Each row is a point on a tangle of strands that fork and nearly touch. The rows are in no order.
In the rows, 128 means zero.
Points whose rows are less than 99.2 apart are linked; no others are. Some points are linked to none.
paf: [153  85 112 119 105 114 149 132 107 133 144 108 161 107  96  88 170 133
 184 154 134  74]
bipe: [ 95 119 125 143 168 129 149 150 118  74  91 126 157  84 114 135 133 135
 101  99 127 132]
Zir: [ 74 133 143  95 171 122  87 156 150  67 128 110 105  92 170 121 108 123
  96  79  66 115]
vogi: [198 160 116 112 144 131 107 137 105 136 152 157 144 118 159 197  89 113
  84 108  90 113]
reta: [142 144 184  95 108 131  85 127 142 118 124 151  80 148 220 153 126 143
  99 114 110 140]
goni: [ 84  86 103 137 162 115 162  97  74  92 133 115 167 161  45  72 138 126
 177 188 163 103]
datal: [144 135 142  86 164 149 111 152 128  99 151 153 134 132 159 189  79 109
  86 102  89 110]
sazam: [122 165 140  85 150 118  84 152 168  78 118 101  91 112 155 141  90  99
  90  94  82 132]
Dav: [ 48  38 145 197 182 170 173  73  63  69  85  98 169 100 159  91  91 106
 110 115 132 152]
Rizi: [170 111  87 121 126 121 143 144 122 126 162 114 167  98  53 137  78 107
  87 137 174 103]
Vinot: [111 158 133  72 162 128  94 166 148 123 117 128 117 154 144 111 131 142
 180 166 118 120]
Mes: [127 110 153 157 101 138 125 111 101 175 131 152 115 190 166 160 132 134
 102 105 157 125]
Kidif: [115 123 155 138 166 138 103 131 113 115 142  77 143 150 145 149 128 146
 179 104 139 128]
kofuz: [118 149 164 130 149 164 100 132 148 127 157  99 125 146 168 166 117 134
 170 108 120 155]
Sarol: [118 129  85  92 169  95 129 157 112 126 117 129 145  71  60 123 119 156
 114 155 119  98]
Lag: [156 115 152 154  80 131 137 102 131 163 158 105 163 113 103 128 143 138
 172 109 152  93]
kesu: [ 94  46 135 190 163 148 178  77  77  88  65  93 178  77 131  87  98 134
 120 145 161 142]
birob: [ 75  78 181 130 118 145 118 116  81 103 135 129 132 157 142 138 152  87
 144  88  85 115]
pero: [142 180  56 166  68 167 162  88 147 194 125 143  72 110 147  98 113 186
 113 178 141 166]
sez: [126 109 147 178 117  80 122 109  99 158 141 159 147 168  83 117 142 157
 139  95 161 116]
kasug: [ 92  45 153 128 168 136 116 127 106  57  91  92 117  85 164  97 126 129
 128 102  72 115]
deg: [124  73  83 190 181 141 158 147 114 108  84  88 163  68 131  77  96 108
 119 112 131 115]
ran: [168 175 108  85 137 123 111 154 137  79 114 114 118 108 178 161 145  92
  69 108 107 113]
Gavo: [160  93 133 136  96 120 133 124 114 132 123 152 131 185 127 106 169  95
 158 147 150 132]
Zedag: [112 168  89 164  65 185 170 103 146 199  91 146  76 130 158 118 113 159
 111 146 133 146]
nedul: [114 122 116 127 113  93 126 100 108 169 188 147  95 176  66 117 153 165
 108 172 184 171]
kisam: [135 157 163 110 125 124 111 127 138 118 112 111 138  84 114 161 141 142
 178 125  98 150]
sab: [150 160 106 119  79 143 116 100 130 206  89 132  53 122 128 158  71 123
  82 156 109 148]
Nasop: [123 132 154 132 128 104 130 165 140 103 108 174 139 130 140 130 147 138
  98  86 124 113]
Mirok: [114 155 121  89 153  80 100 151 128 105 131 158 112 137  98  89 167 171
 136 189 154 175]
foro: [ 88 103 187 138 123 134 133  85  75  99 128 140 147 176 144 151 170 130
 163 102 100  93]
dobe: [132 137 152 152 146 105 139 108 145 100 141 173 154 194 127  86 165 151
 199 135 146 134]
vutib: [167 127  96  86 197 127 149 139 137  63 125 129 154  87 115 146  69 142
  84 148 132 111]
mafol: [ 76 110 154 100 129  92 164 136 147  83  93 152 144 153  71  95 137 116
 136 139 142 124]
pera: [ 81  68 132 150 188 162 181 106  82 106  97 116 196  93 133 111  78 163
 139 156 150  92]
fozuv: [137 177 109 149  56 147 161 110 159 189 104 153  92 143 174 113 155 134
  87 128 142 132]
kivu: [154 175 128  95  90  76  91 149 150 137 104 160 101 112 150  94 165 142
 102 145 125 121]
leru: [ 57 134 159  86 135 169 134 140 130 108 157 109 120 158 165 165 149 103
 127 106 106 106]
Lemu: [140 160 146  80 110 131 138 164 166 107 104 155 137 109 123 119 149 101
 171 150  97 142]
par: [125 110 120 106 163 144 118 185 126 110 108 124 135 161 159 111 143 106
 182 147 106 119]
lafe: [101  77 130 144 120 106 152 132 134 118 121  87 152 145  62  69 115 107
 160 125 153  90]
Zikur: [127  87 107 132 164 102 116 158  74 127 114 112 146 131 114 140 129 153
 100 109 154  77]
Niz: [151 132 128 171 104 132 133 124  97 173 148 145 153 170 154 121 173 140
 173 116 151  93]
Baza: [159 146 160  98  84 139 108  99 131 163 103 128  94 104 128 192  94 119
 131 138  91 154]
Sagid: [131  98 133 152 154 120 160 121 101  90 120 164 175 172 109  86 154 131
 185 149 149 132]
Kig: [140 138 114  99 153 109 119 152  82 129 123 152 158  90  84 165 119 156
 122 144 119 115]
tel: [106 129 165 177  80 130 148  87 148 165 141 130 136 200 103 111 131 100
 183 115 134 121]
Gup: [ 70 158 164 126 146 139 118 147 146 108 139 128 138  96 115 166 121 105
 129  72  76 138]
zolak: [182  97 121  98 156 139  98 134 140  60 135  85 113  90 180 147 104 107
  98  91  91 104]
Seko: [111 102 186 130  95 184 124 119 108 138 168 145 161 137 130 178  84  90
 146  99 111 127]
Gog: [119 105 161 119 103 117 106 135 171  90 129 117  88 109 145 136 125  87
  69  65  86 124]
Dati: [165 110 135 147 153 102 103 151 138 130 144 128 139 143 123 134 107 152
 125  99 167 124]
dodi: [117  99  92 135 205 100 105 175 111 108 108 108 130 132 128 121 108 160
 106 114 149 104]
zos: [127 185 115 114 105  93 127 131 146 166 151 127 129 102  86 105 174 153
 169 149 119 136]
sut: [ 90 181  77 159  97 136 135  85 105 220 154 132  84 156 104 119 152 169
 129 179 156 169]
gupas: [158 122 160 115 106 109  88 129 108 139 111 135 114  91 118 178 106 115
 114 104  89 132]
pozu: [143  94 123 125 115  92 130 115 120 130 153  87 142 102  28 108 133 142
 164 156 174 136]
Tis: [157  97  82 132 174  88 111 161 122 116 103 122 130  92 124  65 143 167
 159 151 116 117]
Dofer: [126 152 137 115 108 136 174 109 136 126 149 138 170 118  82 129 174 129
 182 151 151 146]
Gisum: [156 137  95 135  58 137 134 105 142 222 144 133  90 130 146  99 142 140
 126 160 130 104]
Toku: [146 113 156 105 121 126 143 144 184  66 112 114 125  96 160 114 158 117
 111 100 130 119]
mib: [ 94 124 101 142 166 118 176 146 102  96  80 129 173  65 110 115 154 142
 122 129 118  95]
funaz: [ 63  61 173 154 138 158 150 111  75  56 139 121 164 133 133 108 133  94
 148  83  97 106]
Molik: [ 73 139 155 106 104 197 125 111 126 158 149 103 107 157 170 184 128 106
 125 118 103 119]
Gage: [116  94 143 132 169 128 132 122 107 104 137  87 163 139 115 123 122 168
 191 136 151  94]
luz: [162 169 100  74 105 125  93 123 141 170 132 136  77 141 164 138 132 159
 104 193 151 141]
Tilu: [126 141 136 153 154 133 125 156 153  98 146 109 143 121 112 163  99 110
  95  69 143 143]
vigur: [193 179  89  85 130  86 117 124 173 150 160 141 130  93 102 135  91 138
 108 138 100  96]
tamud: [145 106  81 101 170 107 156 138 129 103 177 134 149  65  71  90 139 180
 139 197 143 138]
Baru: [141 134 152 100 132 119 147 141 147  90 103 143 154  81 109 123 151 144
 185 149 108 136]
kur: [166 174  57 153  83 148 144 100 147 208 176 138  83 109 125 117 132 157
  83 183 153 180]
muge: [124 116  65 136 198 132 175 146  98 111  84 145 174  60 135 112 134 167
 101 165 132 110]
bub: [152 139 109 108 125 112 145 129 133 121 168 141 149 105  87 137 168 161
 145 169 164 154]
duveb: [148 131 106 137 158 106 144 173 147  97 121 160 145 132 124  99 148 136
 134 134 154 155]
Safat: [189 176 110  83 105 122  97 104 161 154 130  80  80 104 136 162 101 110
 121 151 105 123]
Gami: [ 88 101 174 117 141 109  76 131 110 106 116 109  89 178 174 115 150 138
 144  95  96 106]
netu: [170 139 115 124 142 104  78 179 150 148 113 126 100 140 140 125 104 105
 109 110 107 131]
Pasup: [102 143 148 105 129 152  97 165 118  88 137 177 119 123 181 168 142  81
  87  83  67 160]
mapi: [103 122 151 110  98 131 137  81  95 140 112 132 106 216 139 143 167 115
 153 160 150 115]
lomuv: [140  86 134 111  96  81 130 106 103 158 159 164 117 152  77  90 166 144
 146 168 150 126]
magun: [113 132 148 142  96 114 147 111 158 163 153 116 134 169  65  98 129 111
 181 144 150 137]
zamu: [177 122  83  95 171  90  88 178 135 121 119 140 118 129 108 127  87 115
  93 140 125 127]
relo: [152 181  64 129  81 160 139 119 145 223 131 137  79 126 163 124 109 139
  97 159 111  98]
lak: [126  94 168 154 108 144 138 131 100 123 134 154 148 179 158 151 149 104
 112  85 146 116]
Lafa: [ 66  51 155 191 181 144 149  89  92  50 106  99 149 109 152  89 118 131
 127  88 121 142]
rut: [105 163 139 136 107 183 112 102 121 172 125 145  80 140 206 192  83 146
  74 114 100 155]
luv: [111 166 138  76 110 128 108 155 154 169 120 141 106 162 158 115 143 121
 158 167 112 110]
Roga: [156 166 102 152  91 144 112 124 133 219 108 142  95 127 125 159  82  99
  94 120 102 134]
vonel: [119  63 170 126 147 119  96 141 106  87 104 109 115 136 157 100 131 123
 164  99  82 117]
tupiv: [114  74 150 145 147 111 111 133  53 107 103 119 143 130 110 155 128 140
 119  88 134 115]
lonu: [ 74  86 118 113 176 112 162  99  84  77  71 126 149 138  72  77 143 133
 173 187 131 117]
Ravom: [ 90 139 138 117 146 164 128 159 155  90 164 100 134 130 177 155 149 101
  97  67 110 104]
Gimi: [138 109 117 107 102 121 164 125 137 146 180 130 145 146  73 124 139 141
 107 157 198 104]
Mutin: [124  94 143  91 121 117 157 135 150 114 141 113 143 138  95 119 131 144
 146 151 163  93]
Tubeb: [126 162 137 138  73 140 164  75 132 171 132 160 116 153 139 127 172 165
 143 171 165 157]
vefef: [162 120 157 134 111 105 112 114 155 134 136  95 131  87  83 161  95 143
 146 100 140 124]
Zazor: [ 94 123 121 104 168 135 107 177 126  83 103 103 124 111 156 115 140 108
 122  98  77 105]
bes: [160 179 136 108 119 144 138 113 159 153 152 158 143 122 110 198  81 135
 103 136 142 153]
Vukuf: [139 137 118 170 130  93 120 119  99 135 117 129 139 166  87 106 177 117
 177 128 150 192]
luk: [ 49 119 162 126 134 130 115 148 123  72 144 149 114 153 174 123 166 104
 101  68  87 132]
Fov: [ 56 117 158 146 146 137 141 140 154  75 141 101 144  90 123 120 127 114
 139  66  77 127]
nifa: [ 98 134 163 108 111  87 158 103 122 111 110 182 144 158  80 116 171 140
 155 145 137 128]
telu: [ 85 133 133 174 140 154 148 128 103  95 143  74 179 156  99 135 145  95
 158  95 175 125]
bab: [156 148 143 155  77 132 136  90 152 160 146  96 134  97 103 163 128 134
 131  98 152 128]
peva: [177 163  94  70 168 101 139 141 156  70 127 144 140  77 118 138 119 147
  94 169 139 132]
Pek: [ 97 130 114 114 186 114 112 170 123  81  78 135 134  80 164  95 126 144
 125 124  77 117]
fifub: [122 102 163 185 121  92 129  71  87 116 132 136 156 197  79 103 139 133
 164 101 164 108]
Zasis: [113 174 119 178 104 102 132 109 109 177 114 145 123 157  83 133 168 125
 145 121 148 177]
gogi: [116 147 123  75  99 101 112 142 135 129  95 102  87 148 107 129 167 106
 112 160 145 129]
nane: [149 182  86 129  98 125 144 163 150 165 133 180 135 133 124 118 177 110
 114 142 141 143]
degu: [139 157 126 171  88 152 152  63 111 178 123 171 112 207 158 109 163 146
 175 171 151 152]
mokeg: [105 177 131 106 113  75 108 162 136 123  96 140 121 112 123  85 182 142
 141 131 102 110]
bos: [ 88  85 135 162 187 167 153 122  85  66 110  90 182  58 115 149  69 132
 109 101 142 152]
giso: [137 133 145 111  68 133 106  96 123 186  86 124  65 135 124 156 114 117
 129 150 114 163]
besa: [152 181 123 144  82 120 142 141 159 158 120 173 123 131 157 134 164 123
  85 103 134 131]
zubub: [101 146 176 128  93 152 128 122 171 176 139 137 110 162 167 121 125 131
 166 109 100 106]
Safi: [146  61 106 171 180 124 115 160 118  96  92  87 140  81 121  94  76  99
 113  93 110 133]
vabu: [151 172  88 121  78 148 152 134 143 190 146 170 109 131 107 130 146 103
 117 180 143 171]
lorig: [ 50  78 159 152 152 186 171 129  79  59 148 104 190 105 126 133 106 104
 141  98 124 105]
sesil: [138 207 114 131  78  99 116 118 160 192 136 161 103 104 132 112 167 171
 136 153 125 146]
Dom: [ 78  84 155 112 158 148 119 139  90  60 142 111 128 128 165 168 147 129
  94  79 122 118]
nak: [134 130 135 110 166 140 107 131 126  68 176 141 127 107 161 183  64  95
  50  67  67 125]
Zatu: [130  89 141  97 144 142 170 127 156  52 103 117 156  65 148 132 141 141
 108 118 122 102]
tetu: [134  90 156 162  97 137 142 127 107 121 129 125 163 169 111 119 147  93
 154 103 152 123]
Vuviv: [112  94  99 152 202 154 130 147 139  56 152 105 135  68 179 116  82 113
  65  65  91 113]
Zefem: [ 91 149 169 155 112 147 131  85 135 164 139 112 126 191 144 130 144 125
 188 112 121 110]
fafi: [ 97 147 124 170 136 117 145 113 115 108 125  93 143 185 107 111 184 119
 156 102 161 120]
tigon: [155 169 110 100 151 110 124 141 120 136 143 150 146 109  86 186 107 146
  93 148 150 133]
mif: [148 120 114 134  87 139 147 110 138 162 136 145 104 188 117 103 171 102
 149 174 173 165]
lari: [132 150 124  92 144 124 108 157 142  89 115 108 118 142 174 154 156 137
  88 110 145 113]
mub: [156  90 136 136  98 134 156 137 132 141 161 118 181 117  99  99 125 116
 192 122 141  84]
vage: [169 129  76 147 145 106 128 168 146 133 167 156 133 149 117  79 170 142
 134 155 169 167]
Medef: [161 141  96 110 170  92  87 178 129 104  92 133 128  88 137  95 122 149
 145 137  91 121]
zim: [118 176 140 162  88 174 110 107 148 157 100 120  71 137 210 133 126 121
 126 115  94 180]
sed: [156 144 127 108 122 157 122 152 127 138 133 121 141 131 119 170 115 106
 150 139 137 146]
bif: [105 134 150 154  93 170 120  80 119 175 109 112  68 169 190 178 108 156
 100 120 141 155]
Bag: [105  78 157 188 155  97 134  70  98  60 104 109 155 181  91  83 136 129
 149  93 156 114]
tozib: [139 115 125  90 185 150 129 155 123  73 134 132 147  97 158 163  88 138
 105 124 106 104]
zezo: [166 177 115 139  72 162 126  89 184 176 103 111  75 114 184 125 120 146
 130 164 126 156]
zifeb: [100 109 133 127 175 152 150 138 108  47 106 105 155  68 110 168 106 105
  90 104 116 159]
fiveg: [105 113 106 133 187 159 111 165 140  71 171  85 129 110 180 132 110 108
  94  63  99 106]
masi: [127 149 117 185  87 137 129  87  69 205 138 124 125 161  90 152 146 134
 152 139 161 161]
nasus: [162 121 112 139 136 133 135 148 132 113 155 113 169 110  98 171  76 105
  80  87 161 102]
Vaku: [138 110 178 128 126 143 128 142 144 130 164 160 160 123 121 162  58 120
 137  91 109 118]
Feda: [168 102 101 164 139  99 107 149 107 139 139 137 129 152  88 108 154 120
 141 141 176 175]
Golez: [ 62  73 144 139 197 141 159  90  75  87  69 116 159 141 113  83 104 135
 181 171 105 112]
kif: [115 123 174 118 112 112  77 121 104 129 104 122  87 157 177 152 152 139
 127 107 113 136]
Momi: [165 131 177 111 101 117  85 113 183 136 117 143  83 139 175 141 105 151
 112 124 130 153]
Fuf: [ 98 131 181 104  77  99 143 107 121 156 113 177 115 154  94 142 142 150
 131 144 137 115]
zinin: [125 111 145 133 110 115 108 137  85 125 101 122 128 119 107 161 141 103
 120 100 119 129]
zefe: [135 189 114 140 108 146 126 121 172 186 147 135  99 148 168 164 103 155
  77 117 151 120]
nog: [103 135 146  87 106 134 112 118 132 130  99  84  95 160 136 167 147 107
 123 142 148 143]
zuvol: [199 155  86 130 108 114 101 124 138 174 168 130 111  99  93 130 140 135
 135 172 143 199]
kavar: [126 160 143 121  98 126  89 143 137 184 105 160  85 145 146 148  78 104
  94 114  78 130]
bur: [ 76 176 162 133 126  94  99 135 130 113  96 134 117 147 148 100 175 138
 169 108  90 126]
fek: [ 83  59 120 154 199 184 149 103 117 108  97  98 146  41 188 101  54 100
  89 136  75 120]
rupa: [ 99 153 153 119 141 139 104 163 106 122 115 161 122 153 143 181 128  99
  98 102 102 154]
Popa: [186 116  95 106 131 111 132 129 135 130 197 133 143  71  68 113 138 158
 140 173 146 145]
Zila: [108 166 140 145  70  87 111  78 108 196 105 154  75 156 109 112 159 158
 146 160 119 156]
zuvu: [127  72 147 175 150 111 153 100 126  55  91 105 154 137 103  81 136 126
 160 111 157 150]
Taz: [119 149 131 142  77 166 162 114 117 197 150 126 146 141  89 154 128 101
 155 146 149 118]
tukar: [ 97 154 101 142 108 115 131  76  93 189 184 148  91 194  82  97 180 154
 126 197 150 165]
pas: [ 96 122 151 115 116 136 169 155 160  91 108 127 143 131  89 113 145  82
 144 111 126 122]
suser: [168 163  87  60 124 114 101 142 147 147 147 124 107 115 141 126 148 141
 130 182 127 114]
fadet: [ 70  97 164 138 121 131 101 136 145  85 146 123  96 127 150 135 140  85
  93  47  83 145]
Lur: [ 38  80 149 164 189 176 172 100  78  80 118 104 194 110 132 113  81 142
 157 127 122 105]
zepe: [125 120 145 141  81  77 114  90 101 180 124 172 105 182  91  92 168 136
 153 156 123 131]
zedib: [114  62 146 149 147 151 150 143 122 102 113 112 172  88 105  92  73 107
 167 117  98 107]
Viz: [ 75 114 133 112 165 164  99 159 114  76 171 149 120 106 159 165 116  85
 103  68  69 166]
Zorob: [100 174 165 125 119 161 104 125 153 132 130 119  98 162 197 151 136 125
 146 116 104 173]
sazap: [149 138 135 115 145 139  97 144 146 143 171  89 125 108 149 172  75 110
 119  84  79  76]
Fab: [129  90 139 138 104 129 127 121  83 138 162  90 173 130  43 118  95 123
 167 151 177 118]
Ganu: [142  75  80 184 171 119 168 151 114 103  91 139 172  96 108  66 121 126
 119 138 164 137]
sapet: [110 104 128 135 127 124 136  93  79 102 153  96 171 174  58 111 135 123
 181 159 185 116]
riza: [154 181  90 141  82 148 152 127 134 210 160 145 138 109  85 158 138 108
 123 149 134 135]
Pugo: [167 160 126 106 123 154 104 119 152 145 145  78 107 116 145 178  82  83
 115 103  94 118]
rimip: [142 128 131 150  92 149 111  90 106 199 120 128  91 178 171 155 120 152
 133 142 153 136]
Kab: [175 150  65  81 153  85 127 145 137 127 144 121 136  63  74 117  97 135
 107 157 100  89]
beg: [163  91 137 117 109  98 102 124 145 150 145  90 115 115  70 124 107 132
 165 145 135 131]
lolez: [ 79 112 133 171 155 172 169 146  88  69 125  99 198 120 119 136 143 101
 141  92 151 122]
voge: [163 131  93 140 115 102 114 117 124 153 188 142 110 164 112  80 202 149
 144 175 167 181]
kiz: [132 140 140 157 109  74 120 130 143 166 143 167 126 149  80 121 130 163
 115 114 166 153]
lib: [158 169  97 123 109  93 101 127 128 148 161 151 102 123 102 101 185 148
 118 179 155 204]
Fir: [123 110 127 106 121 132 154 167 126 147 135 151 154 131  78 134 100  95
 123 121 125  90]
mudul: [145 120 146 110 144 134 107 150 124 151 164 129 145 115 151 158  96 149
 134 102  98  55]
Datep: [101 114 137 129 108 118 153 135 146 126 113  96 141 140  57 102 135  75
 176 128 131 129]
kelol: [122 101 170 155 143 127 157 118 158  65 120 108 152 126 125  99 146 132
 168  91 139 136]
Gezas: [107  72 128 139 169 139 160 103  78  94 125 107 192 104  97 103 101 179
 176 154 170  90]
tozud: [111  80 139 115 159 176 148 152 126  74 126 102 158  81 135 123 100  82
 143 106  81 112]
mev: [138  75  84 161 181 114 145 133 122 100  90 123 156 104 147  43 156 154
 181 158 127 119]
guse: [ 78  40 128 137 198 158 118 126  94  82  84  99 118  70 159 107  73 115
 103 118  71 138]
Pinul: [204 176  78  74 155 103 128 145 135  67 118 141 135 100 144 151 124 112
  63 138 115 113]
bal: [100  57 137 165 169 180 184 117 119  59 102  89 171  74 179  79 130 113
 147 118 107 114]
pugu: [135 120 170 116  94 146 106 111 179 125 148 111  83 122 175 161 105 108
  75  73  97 114]
leri: [158 167 118 112  92 114 144 136 199 176 150 176 110 140 121 121 103 131
  86 139 137 110]
bebu: [117 153 114 136 114  98 132 117 146 175 147 141 103 177  98 130 143 155
 111 144 186 146]
Tidi: [106 155 122 110 153 155  89 127 136  86 189 135 100 112 169 185  96  82
  65  66  66 162]
sar: [155 106  96 145 158 122 150 170 115 117 124 139 171 102  99 110 120 126
 134 134 149 128]
tufel: [136  94 108 146 110 117 134 147  78 130 143 117 178 118  50 136 109 106
 121 133 182 113]
salur: [187 185 114  94 123 108  94 139 115 152 124 173 118 109 149 171 117 134
  93 129  99 125]
dogam: [ 92 154 144 129  74 188 149 104 141 189 120 101  90 135 159 158 118  96
 129 122  91 113]
siku: [134 100 113 100 159 141 121 165 131  93 103  98 137 108 137 115 116 106
 158 133 100 103]
laseg: [123 152 138 113 100 104 136  87 155 153 158 165 111 165 122  97 180 180
 161 175 162 155]
muziv: [ 93 114 193 154 106 177 125  93 105 141 154 122 143 185 141 155 109 102
 183 110 122 134]
suz: [151  75 132 174 144 127 142 146  88 107 123 138 180 140 109 101 122 120
 155 113 157 120]
pabi: [124 168 102 171  83 160 143  85 111 204 128 126  96 139 114 161 131 147
 125 155 168 182]
Nipu: [ 87 132 179 160 127 118 140 112 168  88 134  97 140 132 129 117 157 134
 154  63 111 124]
Fedi: [176 142 128  62 110  83  98 130 152 155 144 185 100 123 100 128 100 147
  96 181 131 147]
muko: [101 142 146  99  85 139 132 105 110 150  86 126  86 193 153 157 166 117
 111 163 149 147]
Gib: [161 192  99  46 130 115 101 130 162 130 133  84 106 105 130 151 120 129
 121 162 108  98]
nife: [211 210  73  95 135 101 125 136 162 117 138 134 115 131 155 141 102 105
  66 129 118 121]
Kela: [198 171  74 122  90 162 144 118 163 193 143 147  98 145 166 144  93  98
  85 140 117 100]
Kope: [141 143 106 143 113 100  99 145 141 158 122  83 111 140 139 102 176 131
 145 114 149 115]
kir: [114 119 155 142 115 176  97 119 125 120 186 107 116 105 154 182  99  79
 122  64  86 158]
tigut: [ 97  80  95 144 215 168 139 111 114  72 124  93 136  38 191 127  59 117
  60 109  70 123]
mese: [180 196 135 100  81 111  95 129 160 140  98 171  92 104 192 119 129 119
  87 138 111 138]
lazav: [134  99 127 100 135  83 108 143  93 152 150 175 127 146  74 118 126 159
 146 166 136 127]
Lor: [179 171 116  92  77 143 130 110 196 157 119 111  91 111 154 137 123 116
 127 155 125 142]
mul: [158 117  96 129 106  80 100 134 147 173 162 114 104 134 114  74 180 155
 147 145 141 112]
Sor: [118 164 135 131 125 111 109 131 131 133 123 121 117 166 165 154 168 156
  98 108 174 129]
Lazun: [130  61 117 159 170 149 160 114  75  69  78 102 172  70 117 135 108 131
 114 137 155 149]
nalem: [164 184  98 101 140 105  94 167 175 133 120 140  99 150 158 132 109 102
  85 130 132 134]
tuz: [211 168  72 146  99 142 125 102 149 190 172 140 105 120 145 148 127 148
  89 160 164 158]
zes: [140 124 148 138 116 109  91 152 136 167 117 151 103 165 121 139  99 104
 132 119 115 157]
vomaz: [116  69 122 177 186 139 170 121 126  85  83 120 167  91 178  68 132 156
 158 132 121 102]
mok: [ 90  67 106 156 205 115 134 160 112  96  88 105 138 143 147  84 105 139
 100 107 145 101]
Kogi: [130 178 107 122 112 112 123 131 149 171 140 142 104 152 135 157 142 163
  68 129 180 117]
bor: [ 83  96 112 154 208 151 175 119 102 112  71 129 171  62 150 114  93 158
 108 160 124 112]
lon: [127 161 124 149  77 179 157 121 140 202 142 114 130 132 142 157 120 100
 139 117 123 102]
dugil: [144 138 121 160 100 127 136  80 106 179 160 159 134 208 139 103 173 150
 169 147 168 114]
rizo: [150 138  78  76 185 100 147 145 139  82 134 149 144  54 102 100 134 188
 108 194 146 130]
mepu: [170 168 112 104 116 104 139 148 190 141 152 166 138 103 124 129 122 146
 124 126 113 102]
taba: [114 114 102 101 125  85 115 159 116 126  94 106 109 125  70 109 156 110
 120 148 137 128]
vukag: [155 177 111 156  75 178 113  98 135 167  73 126  53 112 202 131 101 161
 115 148 107 171]
vefen: [118 118  92 140 194 119 142 187 126  95  78 149 149 111 171  72 145 140
 130 130 115 111]
Bivis: [147 130 142 110 135  99 123 130 166 133 151 158 130 166 117 100 148 164
 180 167 147 146]
fazi: [155 150  88 116  88 101 112 128 147 203 178 137  91 135 136  88 168 161
 109 170 142 114]
Pamo: [168 142 147 110  81 131 138 122 191 117 112 101 111 105 139 130 153 110
 124 118 127 128]
davet: [132 136 128 149 100 149 120 144 153 155 130 104 105 159 161 143 139  89
  98  87 143 127]
bimem: [ 50 154 171 125 129 133 108 142 128  95 112 127 117 154 151 122 172  98
 153  92  74 141]
dure: [127 135 151 108 107 134 117 145 136 161 134 140 124 145 158 145 134 133
 144 120 107  87]
navo: [148  98 136  99 132 145 110 146 103 144 142 129 126 170 132 181 101 115
  95 129 164 104]
lopo: [145 216 121 119  72 115 103 116 139 175  98 166  81  99 174 120 132 161
 100 157 120 151]
dubav: [121  87 120 115 155 110 141 137  95 130 148 151 165 125  59  99 113 150
 171 176 140 130]
lokur: [135 165 118 122  97 139 106 109 131 190 113 150  70 162 163 128 128 166
 127 182 151 161]
malib: [ 99 173 176 113 100 134 123 118 149 113 117 128 130  87 138 165 146 119
 137  90  72 145]
dobas: [127 109 110 142 130  78 109 152 115 129  95 104 114 157 110  87 173 111
 142 118 129 121]
vig: [128 141  89 146  82 149 152 120 127 201 140 173  89 187 122 104 152 104
 120 190 159 183]
fos: [116  74 124  97 145 138 171 144 151  77 105 105 149 102 116 112 115 129
 116 145 156  80]
ruv: [166 115 158 132 136 122 108 133 186 118 140 130 121 135 152 141  96 146
 122  92 137 127]
gon: [222 170  84 118 106 119 119  96 143 158 151 132 107 120 151 182 124 137
  59 136 159 131]
boz: [118 182 145 136 104 109 147 123 163 142 133 144 146 125 112 125 171 139
 173 122 128 145]
Pokob: [174  94 103  96 162 124 109 174 113 115 131 147 130 148 134 155  76 100
  84 129 138 106]
topaf: [119  71 139 130 172 132 143 146 113 111 107 143 166 113  85  96  81 131
 190 153 123 127]
bami: [143  93 123 158 171 133 114 163 149  88 129  86 143 112 118 132  78 101
 115  76 119 128]
zegip: [146 152 169 118 116 146 130 108 166 133 162 142 127 112 114 195  63 116
  98  90 105 134]
Rup: [107 123 164 122 136 115 125  89  91 104 119 131 135 195 126 129 166 147
 182 135 137 101]

A fork is a point with three links, a tip a point with one. Leave the first point through the second and follow the links. Name the first fork or tip that comes.
bor / muge => Lafa
Fab / tufel => sar
mese / lopo => peva
mul / Kope => lorig
guse / fek => vabu
lopo / mese => pugu
Zikur / tupiv => netu
vigur / Kab => Zefem
kiz / sez => Lemu

A fork is a point with three links. Follow the links from the first point to the second and name the forks in between, in order.
Gib / lon => rimip > tetu > vabu
Zasis / Lemu => bebu
rut / nife => rimip > tetu > suz > sar > vage > bebu > Kogi > Pinul
sazap / mev => dure > siku > Zazor > Pek
Popa / vage => peva > Pinul > Kogi > bebu
bal / fos => Pek > Zazor > siku > dure > Safat > Lor
Nipu / gupas => bebu > Kogi > Pinul > netu
mok / zefe => netu > Pinul > Kogi
tukar / tetu => vage > sar > suz
gon / Seko => vabu > tetu > rimip > Safat > dure > Zefem
